The views of a scene show one set of named points, each view turned or mirrored, and shifted as a whole, with a little noise and some points left out.

Scene 1
View 1
Q240: [-25 -25 -64  42   4   6  -7  20   6 -50  49 -14 -18 -45   5  -8  13   4
  19  16 -23   4 -16 -46  -9 -18  25 -31 -11  15 104 -14 -12]
Q89: [-43 -13  -7 -19  29  17  -9   8  -9  -8  25  -8  11  19  -7  23  19 -11
  -1  -3   8   4  29  -9 -12  -7  10 -46   9  16   0 -22 -10]
Q776: [-22   9  -6  38  36  -9   0  32  -8   2  31  11 -17 -19 -19  36  22 -30
  14 -22 -16  15  26  13 -14  35   8 -31  11  11  15 -28  -7]
Q338: [-27   1 -11   9  30   2  -2  21  -7  -3  22  -2  -4  -6  -5  22  18 -17
   6 -15 -12  11  20   5  -7  16  -1 -37   6   6   9 -23  -1]
Q144: [-22  -1 -21  -6  19   3  -2  20  -5  -4  10 -12   4  -4  15   6  12  -4
  -2 -10 -23  13   7   4   3   7 -20 -36  -5  -4   6 -17  13]
Q702: [-24  -1 -18  17  24   0  -3  23  -5 -10  26  -3  -8 -14  -2  19  18 -14
   7 -11 -17  11  14  -1  -8  14   0 -35   3   8  23 -22  -1]
Q596: [-61 -18  10 -34  42  27  -9  -1 -11 -10  34  -5  18  40 -25  37  24 -19
  -1  -2  31  -4  53 -14 -25 -13  31 -56  19  30 -13 -27 -29]
Q736: [-29  -4  -6 -31  23  11  -5  12  -9   3   3 -14  16  19  14  10  15  -4
  -9 -10 -12  11  18  10   3   1 -23 -41  -1  -3 -20 -18  11]
Q484: [-30  -9 -17 -19  19  10  -6  12  -5  -9  12 -13   9   9  10   8  15  -3
  -5  -5 -12   9  12  -3   1  -3 -13 -40  -3   1   3 -17   6]
Q987: [-27   4  -2  -2  32   2  -2  21 -10   6  15  -1   2   6  -4  27  19 -19
   0 -19 -11  13  26  15  -7  20  -9 -38   7   3 -13 -24   3]
Q350: [-45 -10   8 -38  34  18  -7   5 -10   3  12  -8  19  35  -4  27  20 -13
  -8 -10  10   4  39   4  -7  -3  -2 -51  11  12 -30 -22  -6]
Q278: [-39 -18 -22  -7  22  16  -8   8  -4 -24  30 -12   5   3  -2  13  18  -5
   3   4   0   2  18 -22 -10 -13  15 -43   2  15  30 -19 -12]
Q958: [-22   0 -18  -8  21   2  -4  21  -5  -2   9 -11   5   0  15   7  13  -5
  -3 -12 -24  14  10   9   4   9 -22 -35  -5  -4   2 -17  13]
Q676: [-10  -3 -45  41  11  -7  -1  30   1 -23  29  -7 -19 -43  10   2  13  -4
  14  -6 -38  15 -11 -11   0  12  -5 -26 -11  -1  62 -16   6]
View 2
Q144: [  5   1  17  26  12  -8  -7  -1 -19   0   4  10  23  12 -21  19  -5  22
 -19   3   2 -25   3   3  -7  -9  -9  20  16  13  11 -30   9]
Q596: [ 22  28  85  -2  26 -14 -38   9 -28 -26   3  -3  47 -15  11 -21  11 -26
  -5 -18  30 -24  22  12 -58 -31  27   7   4 -24 -19 -14  24]
Q89: [ 12  14  52  10  18 -13 -28   5 -25 -16   4   0  37  -1  -6  -4   4  -4
  -8  -7  16 -23  11   8 -38 -23  12  15  13  -7  -5 -24  18]
Q350: [ 27  26  65  11  24 -16 -16   5 -24 -16  -8  12  35  -7   8   5   2  -9
 -17 -17  26 -35  28   5 -22 -20   8   3  -3  -8  -9 -22  13]
Q776: [-11  -2  19  16  32   8   8  17 -14  -1  17  -1   7 -20 -20 -26  -2  22
 -27   2  13   3  -1  37 -47   6  -3  23   9  -3  38 -11  22]
Q484: [ 11   5  31  19  12 -14 -20  -2 -24  -6   2   7  31  13 -15  18  -1  13
 -11  -2   7 -28   5  -2 -14 -17  -1  17  18   7  -1 -30  10]
Q240: [-29 -37 -11  21  -7  -1 -54  -3 -24   1  38 -30  38  33 -60  -8   3  33
  18  27 -19  13 -53   7 -60 -23  10  56  70  15  10 -35  21]
Q278: [ -1  -3  32  13   9 -11 -42  -1 -25 -11  16 -11  42  14 -26  -3   4   7
   2   3   4 -13 -12   4 -44 -25  12  30  34   0  -5 -29  18]
Q702: [ -7  -4  17  19  19  -1 -11   6 -18  -2  15  -1  22   1 -23  -6  -2  19
 -14   6   5  -8  -7  18 -36  -7  -2  27  21   4  21 -22  17]
Q987: [  8  11  34  18  26  -5   1   9 -19  -6   2  13  18  -8  -6   0  -2  11
 -26  -6  16 -21  15  17 -21  -4  -2  12   1   1  17 -20  14]
Q736: [ 20  16  38  21  14 -17  -8  -1 -23  -8  -6  18  27   8  -4  26  -4   8
 -22  -8  12 -39  19  -5   1 -14  -4   9   7   7  -1 -32   6]
Q338: [  0   2  26  18  23  -2  -6   8 -18  -3   9   2  20  -5 -16  -6  -1  15
 -19   0  10 -12   4  18 -32  -4   0  21  13   3  19 -20  17]
View 3
Q484: [ -3  21 -31 -10 -21  -9  16  16  14   9 -16  19  -7 -13  10   4  -4  15
   6 -12 -14  41  21 -34  21  -7 -25  -3  10  34  -6 -18   3]
Q350: [-36  -1 -52  10 -13  -8  19  29  12  13 -28  35   2 -22  10   5 -18  21
  -1 -32   2  47  26 -31  13 -22 -33  -4  24  55 -28 -37   7]
Q776: [ 11  24 -32  48  -6  10  19  25 -20   9 -27   0   6 -19 -43   9   0  -8
   7 -13   2   3   2 -38  18  32 -25  17  16  44   3 -21  19]
Q278: [ 21  17 -30  -8 -32  -9  13   8 -11  14 -18   6  -3 -14  -1  15  11   7
  -8 -29  -1  41  27 -37  41 -10 -48   0  24  29 -15 -24   8]
Q596: [-22 -14 -59  18 -23  -6  17  24 -15  18 -34  33  10 -26   1  17  -9  15
 -18 -59  21  50  37 -33  31 -35 -60  -2  42  58 -48 -50  12]
Q676: [ 57  49  -5  -7 -27  -1  12   2 -11   7  -8 -20 -11  -6 -23   8  23  -9
  10   6 -20  10   6 -41  38  32 -25   8   1   8  24   3   9]
Q144: [  0  29 -24  -7 -16  -6  15  18  16   7 -14  12 -10 -11   2   2  -3  12
  14   1 -18  30  12 -34  17   8 -15  -2   2  31   6 -11   4]
Q702: [ 17  28 -26  14 -17   2  15  17  -7   9 -19   2  -3 -14 -18   8   4   1
   6 -12  -8  19  11 -37  26  16 -27   7  12  31   3 -15  11]
Q89: [ -7   7 -42   6 -22  -6  15  18  -2  14 -24  21   1 -18   3  11  -4  13
  -7 -33   4  41  25 -34  29 -16 -43  -1  25  43 -22 -32   8]
Q240: [ 91  47   2 -29 -51  -6   5 -15 -31  11  -5 -29 -12   0 -17  20  43 -11
  -5 -12 -14  23  19 -43  66  17 -52   9  13  -9  14   0   7]
Q958: [ -2  28 -27  -7 -17  -6  16  17  16   8 -15  14  -9 -13   5   2  -3  13
  11  -4 -16  34  16 -33  18   3 -17  -2   6  33   1 -14   4]
Q987: [-18  16 -39  24  -6   0  20  28   7   9 -24  20  -1 -19 -12   4 -12  10
   9 -14  -5  26  10 -33  11   7 -19   4  12  48  -4 -24  10]
View 4
Q987: [  7  -9  25  16  35 -21   2   1  -4  -9  12  32   2  11  -1 -18 -18  -6
   8  -4 -17  -3  23  30  33  12 -24  25  -2 -23  -2  -9   6]
Q338: [ 16 -15  24  15  28 -23  -2   2   2  -6   6  30  15  -4  -7 -18  -8  -1
   7  -4 -16   1  15  32  33  12 -16  27  11 -21  11  -6   8]
Q350: [ -1  -4  35  29  45 -18  32   4  -5 -10  11  13  11  23   1  -7 -32 -32
  29  -2 -19   1  28  11  14  16 -34   9 -24 -24 -11 -23  -3]
Q596: [  8 -11  52  25  62 -27  51  10  12  -5   5   6  59  10 -10  -6 -33 -43
  54  -4 -27  -9  24  12  -3  18 -26   6 -24 -18  -3 -28  -5]
Q144: [  6 -14  16  28   7 -10  -2  -7 -11  -7   6  19 -10  -5  -3  -9  -5   0
  -3  -1  -8  22  15  20  35  12 -22  20  10 -25   6  -4  -2]
Q240: [ 38 -44  17  27 -27 -13  -5  -7  17   3 -18  -3  60 -79 -34  -5  41  18
   4  -2  -5  42 -19  23  30  15  11  19  60 -15  52  11  -5]
Q278: [ 15 -22  33  31  14 -16  23   1   7  -3  -3   1  43 -24 -15  -5   0 -14
  25  -2 -14  19   7  15  16  16 -13  12  11 -18  17  -8  -7]
Q776: [ 26 -19  25  -3  42 -37 -18   6  12  -5   9  47  27  -6 -10 -29  -5   9
   4  -8 -23 -18  15  53  39   7 -10  39  20 -17  15  -4  21]
Q736: [ -4  -4  21  34  19  -8  14  -4 -18 -11   9  14 -16  14   2  -6 -20 -16
   8   0  -9  19  22   9  28  14 -33  14 -11 -27  -8 -13  -7]
Q958: [  4 -11  14  27   8 -12  -2  -5 -13  -8   7  21 -13  -1  -2 -11  -6  -1
  -3  -2  -7  20  13  20  36  11 -25  21   8 -27   4  -4   0]
Q484: [  1 -12  21  35  10  -8  13  -5 -14  -9   6  11  -6   0  -2  -3 -12 -12
   7   0  -9  22  17  11  27  15 -28  13  -1 -26   0  -8  -6]
Q676: [ 28 -31   9  17 -14 -17 -24  -7   3  -1  -5  21  19 -47 -20 -15  26  26
 -14  -5  -6  27  -7  35  46  11   1  30  50 -19  36  13   6]

Which points are out of place in each view (at most two, in the order of its rows)? Write none if all are in place.
view 1: Q240
view 2: Q278
view 3: Q958
view 4: Q484

Scene 2
View 1
Q208: [ 15  15 -25  -3  -8 -25   8   4   3  13 -24  -8   8   7   7  -7 -39 -21
   1  -1 -21   0 -32  -4   7  -7  11  -1 -16 -39  22  -8  15]
Q482: [  4   1  -1   8  20 -17  12  32  -8  -1  -3  20   4 -29   8  -6   5 -20
  -5  -3 -16  -4  11  23 -15 -10 -20 -15 -12   0  20  -8  -4]
Q502: [ 24   3 -12  15  13 -28   6   7  -5 -18   4  36  14 -16  12 -15 -24 -10
  15  -6 -27   2   9  16  22 -11   0  -8 -17   2   2  -4  13]
Q480: [  8  23 -12   3  13 -20  25   8  -8  -5 -12  32  30   4  30 -24 -32  24
   5 -20 -16 -30 -26  24  30 -13  -7   8  -2 -49  40   9  15]
Q280: [ -4  15 -16  -9  -5 -14  16  21   1  30 -32 -22   7   5  10  -7 -20 -16
 -13  -1 -13 -12 -43   1 -15  -8  -1  -3 -11 -52  43  -8   7]
Q905: [ 22  -5 -18   8   2 -28  -2  14   4   0  -5   3  -7 -19  -7   1 -19 -48
   6  10 -27  23   5   0 -10  -7   5 -16 -27  11  -5 -19   6]
Q895: [  9   2  -4   8  15 -19  11  24  -5  -1  -5  18   6 -23   8  -7  -5 -20
  -1  -2 -17  -1   5  19  -9  -9 -15 -14 -15  -2  16  -8   2]
Q673: [ -1   6   0   4  20 -13  17  32  -9   3  -7  20   9 -22  14 -10   3  -7
  -7  -9 -13 -14   1  27 -12 -11 -22 -10  -8 -15  30  -4  -4]
Q855: [ -3  15 -15  -8  -3 -14  17  24   0  29 -30 -21   5   2  10  -8 -19 -19
 -14  -3 -12 -10 -40   3 -17  -7  -4  -5 -10 -52  43  -7   4]
Q549: [  1  -3  -4   3  15 -16   9  34  -3  11  -9   3  -3 -28   1  -1   8 -35
 -10   3 -16   4   3  15 -29  -8 -15 -19 -17  -1  19 -15  -5]
Q291: [ 20  -6 -19   4  -2 -26  -4  13   5   6 -11  -8  -8 -17 -11   3 -21 -54
   3  13 -26  27   0  -5 -16  -6   7 -19 -28   8  -5 -22   7]
Q224: [ -7   8   8   5  26 -10  22  40 -15   3  -8  25  14 -26  21 -15  12   4
 -11 -11  -7 -25   1  35 -13 -13 -31 -10  -2 -22  41  -1  -6]
Q195: [ 25   2 -18  10   6 -29   2   4  -1 -13  -2  23   7 -15   4 -10 -30 -22
  13   1 -27  10   3   7  15 -10   7 -10 -19   2  -1 -11  13]
View 2
Q482: [-16 -25  13  21 -25  -6 -13  -2  -9   3   7 -26   3 -21   7 -24 -21   3
   8  -1 -24 -13   0   0 -28   2  15  20  15   0 -20   9  26]
Q502: [ 20 -17   4  23 -25 -19  -8 -19  -7  -1   8 -28   9 -25   4 -25  -7  24
  17   4  18 -19 -18  -1 -21   1  21   1  -6  -8   5  12  21]
Q673: [-27 -16  19  24 -26   1  -5 -10  -7   3  10 -22   8 -17  15 -13 -28   3
   4  -3 -28  -3  -4  -1 -22  10  27  18  12  -5 -19  12  22]
Q905: [ 15 -49   3  32 -29  -7  -3  10  -4  15  -3 -44   9 -30  -3 -46  -8  10
  14   0  -2 -37   7  -5 -27 -14   8   6  11 -18   2 -12  51]
Q895: [ -6 -31  11  24 -27  -6 -10  -1  -7   7   6 -31   5 -24   5 -29 -17   6
  10   0 -15 -19   0  -1 -26  -2  13  14  13  -6 -13   4  31]
Q855: [-35 -31  24  43 -34  29  25  -8  -2  23   0 -40  31 -15  25  -9 -29   5
   4  -9 -36   1   4 -18  -1  14  48   2  13 -46   5 -12  55]
Q208: [ -2 -31  12  43 -34  14  23 -12  -1  19  -1 -45  32 -20  18 -19 -15  19
  12  -3  -5 -12  -5 -16   0   9  45  -9  -1 -48  21 -11  55]
Q549: [-23 -42  15  28 -29   5  -3  14  -7  17   1 -35   8 -22   7 -33 -22  -5
   5  -7 -38 -21  13  -5 -28  -5  11  21  25 -15 -19  -7  47]
Q480: [-14  10  20  29 -28   6  15 -44  -5  -1  16 -23  28 -11  28   9 -22  27
  10  -1   3  17 -28  -8   3  26  60  -5 -12 -28  12  23  15]
Q224: [-39  -6  23  20 -24   2  -7 -18  -9  -2  16 -17   6 -14  20  -2 -31   1
   3  -3 -37   7  -8  -1 -20  16  33  23  14  -2 -27  20  13]
Q280: [-35 -28  21  44 -34  31  29 -10  -1  25   0 -40  34 -16  25  -8 -29   5
   3  -8 -38   1   2 -18   2  15  52   1  11 -50   7 -12  57]
View 3
Q502: [-11 -19 -13 -13 -10   2 -21 -11   2  22   0  -7 -13 -14  41 -16 -23  10
   5 -29   8 -23 -21 -13  30   2  32   5 -13  14 -10  -3  21]
Q895: [-14   1  -6  -4 -12  -9 -14 -10  -3  14   6  -7 -26  -5  36  -9  -6 -19
  -3  -5  18 -21 -11   0   7   4  24  -4 -27  10 -16   6   9]
Q280: [-37  13  -3 -12  -1 -14 -25   7 -18  14  30  14 -20 -16 -10  17 -24 -42
  12  10  18 -34  -1 -11 -29  -6   6  -4  -1  -4 -25 -10 -40]
Q855: [-36  11  -4 -11  -3 -15 -24   5 -18  14  26  13 -21 -12  -8  15 -20 -41
  12  11  19 -33  -1 -10 -27  -6   6  -5  -3  -2 -25  -8 -37]
Q480: [ -5  20   3 -10   6  -2 -33   1  13  23  24  10   4 -31   6  -6 -35 -27
  11 -43  -4  -7 -18 -11   8  -3  17  15  35  -5 -22 -13  -5]
Q291: [-40 -37 -23 -19 -19  -4 -11  -8 -29  14   0  -6 -34   0  30   2 -14   8
   8  18  31 -52  -7 -15   1  -1  25 -18 -52  22  -7  -1  -3]
Q224: [ -2  38   8   8  -6 -17 -14  -9   9  11  16  -3 -24  -5  36  -9   3 -50
 -10  -8  13   2 -11  11   0   6  14   3  -7  -2 -25   9   6]
Q905: [-34 -35 -20 -17 -18  -3 -10  -9 -23  15  -3  -9 -31   0  33  -2 -13  11
   5  10  26 -46  -9 -14   7   0  28 -12 -50  25  -7   0   3]
Q208: [-36 -15 -13 -21  -3  -4 -27   4 -18  19  18   9 -13 -21  -2   8 -34  -9
  19  -5  15 -42  -7 -22  -8  -7  16  -2  -2   6 -17 -17 -26]
Q673: [-10  22  -1   2 -10 -12 -15  -8   1  12  13  -4 -26  -4  33  -6  -3 -38
  -6  -7  16 -10 -10   4  -1   4  17  -1 -15   4 -21   7   5]
Q482: [-13  10  -4   1 -16 -13 -10 -12  -4  12   5  -9 -29   1  43  -9   1 -26
  -8  -1  20 -14 -12   5   5   6  22  -4 -33  11 -15  11  11]
Q195: [-20 -28 -17 -16 -11   0 -20  -9  -8  19   0  -7 -17 -12  32 -10 -24  14
   8 -16  14 -35 -19 -16  21  -1  30  -1 -23  18  -9  -3  11]
View 4
Q208: [  9   1 -16 -44 -20  49   4  40  -2  -2 -11  22  46  -1 -26  -9  -1  33
  -2  23   0   7 -26 -29 -17  26  -3 -22  -5 -13  20 -51   7]
Q224: [  4   6 -18  -5   4   2   5   0   9 -28  25  -6  31   6 -38 -21  35  26
  -7  20 -30  13   9 -28 -40 -18 -28 -33 -25  -3 -16 -52  19]
Q673: [  1   9 -15 -12   5   9   5   5   4 -19  12   4  27   3 -37 -21  27  24
 -12  21 -21  12  -1 -24 -37  -5 -24 -25 -19  -7 -12 -50  17]
Q482: [ -5  17  -7  -8  15   5   7  -1  -3 -15   6  12  17  -2 -39 -22  23  19
 -24  20 -16  12  -6 -17 -36   4 -26 -15 -15  -8 -16 -48  18]
Q480: [  6   3 -27 -17 -19  27   8  30   5 -20  29  -4  52  25 -20 -13   1  38
  33  14 -24  28  22 -44 -23   0  13 -38 -10  -4  18 -56   4]
Q195: [ -7  22   0 -17  11  21  10  12 -18   1  -8  28  16   0 -25 -14 -11  24
  -8  17   2  24  -9 -20 -22  35   7  -2   5 -10   2 -49   8]
Q905: [ -7  20   4 -27  12  26   9   8 -19   5 -26  37  10 -15 -33 -15   2  19
 -34  24   8   8 -33 -10 -26  40 -13   3   0 -13  -4 -46  13]
Q280: [ 20 -13 -26 -56 -30  54   0  46  13 -11  -7  13  60  -6 -38  -9  21  36
  -8  30 -12  -5 -36 -31 -21   6 -27 -39 -20 -11  20 -52  10]
Q502: [ -9  25  -2  -7  15  14  11   7 -19  -3   4  19  17   9 -20 -17 -10  23
   1  13  -5  28   8 -24 -25  29  12  -5   5  -7   0 -52   9]
Q855: [ 16 -11 -24 -49 -25  46   1  37  13 -15  -2  11  53  -6 -37 -11  24  34
  -9  30 -16  -4 -31 -29 -26   2 -30 -37 -21 -12  13 -49  13]
Q291: [ -4  17   3 -33  12  31   8  14 -17   6 -30  39  12 -18 -35 -13   4  19
 -39  27  10   5 -42  -8 -25  41 -19   1   0 -14  -2 -45  14]
Q549: [  1  10  -7 -26  10  20   4   5  -1 -11 -12  22  18 -16 -45 -20  31  21
 -41  27  -8   0 -33 -12 -35   9 -40 -15 -18 -11 -17 -47  21]
View 5
Q673: [ 29  -5   7 -23  -3  -6  -6  16  -8 -14  16  20  -1  10 -13 -11 -17  -4
 -17  -1 -25   7  10  12 -29  15  -8 -25  26   7  27 -11   4]
Q480: [  1 -13   2  -8  32  11 -12   2 -14  -9  -8  10  33  -3  -2 -16  11  10
  -1  -6 -23   7  21  22 -61   5  -4  16  36  22  23 -46   2]
Q291: [ 45  17  22 -10   1  37 -13 -20 -16 -39  16  17  -5  28  -4  -3 -11   6
 -20  26  25  15  34   0  20   0  -8 -55  11   8  10  13  12]
Q482: [ 33   1  14 -23  -8  -1 -10   9  -6 -15  23  18  -5  18 -17  -9 -16  -6
 -18   3 -20  12  12   4 -15  11  -5 -32  21  -2  29   5   4]
Q549: [ 54   5   9 -21 -12   8  -5   8 -14 -30  21  24 -14  19 -11  -5 -31  -3
 -26  15  -3  10  17  11   1  17 -14 -54  19  10  17   4   9]
Q280: [ 47  -4  -5 -14  20  18  -1   8 -28 -37  -9  28   8  -3  10 -11 -23  15
 -21  15   2   1  23  38 -33  26 -34 -33  32  45  -1 -44  11]
Q895: [ 30   0  12 -20  -3   6 -10   3  -9 -18  20  16   0  19 -13 -10 -10  -4
 -15   6 -13  12  19   4 -14  10  -3 -28  22   3  26  -1   6]
Q905: [ 40  16  21 -10  -2  34 -16 -20 -14 -35  20  16  -3  27  -5  -5  -8   4
 -18  24  18  19  32  -2  17  -2  -3 -47  11   1  15  14  10]
Q195: [ 18   9  21  -6  11  31 -18 -23 -10 -23  13   9  14  22  -7  -9   9   3
  -7  12   8  18  33  -3  -3  -8   6 -21  17  -1  22   3   6]
Q224: [ 27 -13   3 -27  -5 -18  -4  26  -7  -8  17  19  -1   8 -17 -13 -21  -6
 -17  -7 -40   6   3  16 -42  21  -9 -18  32   9  33 -15   3]
Q855: [ 47  -4  -2 -15  17  17  -1   8 -28 -36  -7  26   5   0   8  -9 -22  15
 -21  14   3   3  23  35 -33  25 -31 -33  31  42   1 -39  11]
Q502: [  8   4  22  -5  11  23 -19 -18  -5 -14  14   4  17  21 -14 -10  14   3
  -5   6  -7  18  28  -9 -14  -9  12  -7  18  -6  30   2   3]
Q208: [ 29   5   9  -3  23  40 -12 -18 -23 -35  -7  15  18   7   7  -9   2  16
 -11  19  18  11  37  16 -15   3 -14 -24  22  26   3 -24   9]
View 6
Q502: [ -1  -9  27 -18  25  13  -7   6  11  11 -16   2 -13  11  26 -19  11 -18
   8  31  13 -19  32   6  15  11 -10   0  18 -14   7 -19 -12]
Q195: [  1  -2  35 -18  24  11  -3   8   6  16 -21 -10 -28  16  24 -22   4 -16
   3  27  12 -17  44  -7  13  15  -8  -1  17 -12   2 -27 -19]
Q280: [-26   1   6  11   8  10  29 -15 -37  17 -35 -41 -40  10  -8 -18 -23 -24
 -22  15  22  41  78  18  10  15   7   5 -16 -31 -13 -21 -38]
Q855: [-27   1   8  10   8   9  26 -13 -36  16 -35 -37 -39  10 -12 -18 -20 -24
 -22  14  24  36  73  16   8  16   5   5 -17 -31 -10 -25 -37]
Q291: [  1   2  49 -18  24  -6  -3  15  -8  20 -24 -27 -57  20   9 -27  -5 -16
  -9  10  13  -8  55 -39   3  29  -8  -6   5  -5  -6 -53 -30]
Q549: [-19 -15  32  -5  17 -15  -3   2 -22   6 -22 -23 -48   9 -19 -22   5 -31
 -14  -2  31   8  41 -18  -3  29  -2  -7 -19 -15  -1 -53 -20]
Q208: [ -8   8  20  -1  17  19  22  -4 -15  24 -33 -33 -37  16  17 -22 -21 -14
 -12  28  10  15  77   7  16  12  -4   3   6 -23 -11 -19 -38]
Q480: [-20  -6  -7   5  12  32  19 -20  -7   8 -23  -6   7   4  18 -13  -1 -25
  -2  38  20  17  49  55  23  -1   0  12   4 -33   1  15 -17]
Q673: [-26 -21  13  -1  13  -2  -2  -9 -18  -1 -18  -8 -20   1 -14 -17  14 -34
  -5   9  35  11  29  16   5  17   1  -1 -15 -22   6 -28  -8]
Q905: [  1  -1  47 -19  24  -4  -6  15  -4  18 -22 -22 -50  17  12 -27   0 -17
  -4  13  14 -13  49 -32   5  27  -9  -7   6  -7  -2 -51 -25]
Q895: [-16 -15  24 -10  17  -1  -6   0  -9   4 -17  -9 -27   6  -2 -20  11 -27
  -4  13  27  -2  32   1   6  21  -3  -2  -6 -17   5 -34 -12]

Which points are out of place in each view (at most two, in the order of its rows)? Write none if all are in place.
view 1: Q549
view 2: Q895
view 3: none
view 4: Q280
view 5: Q208
view 6: none
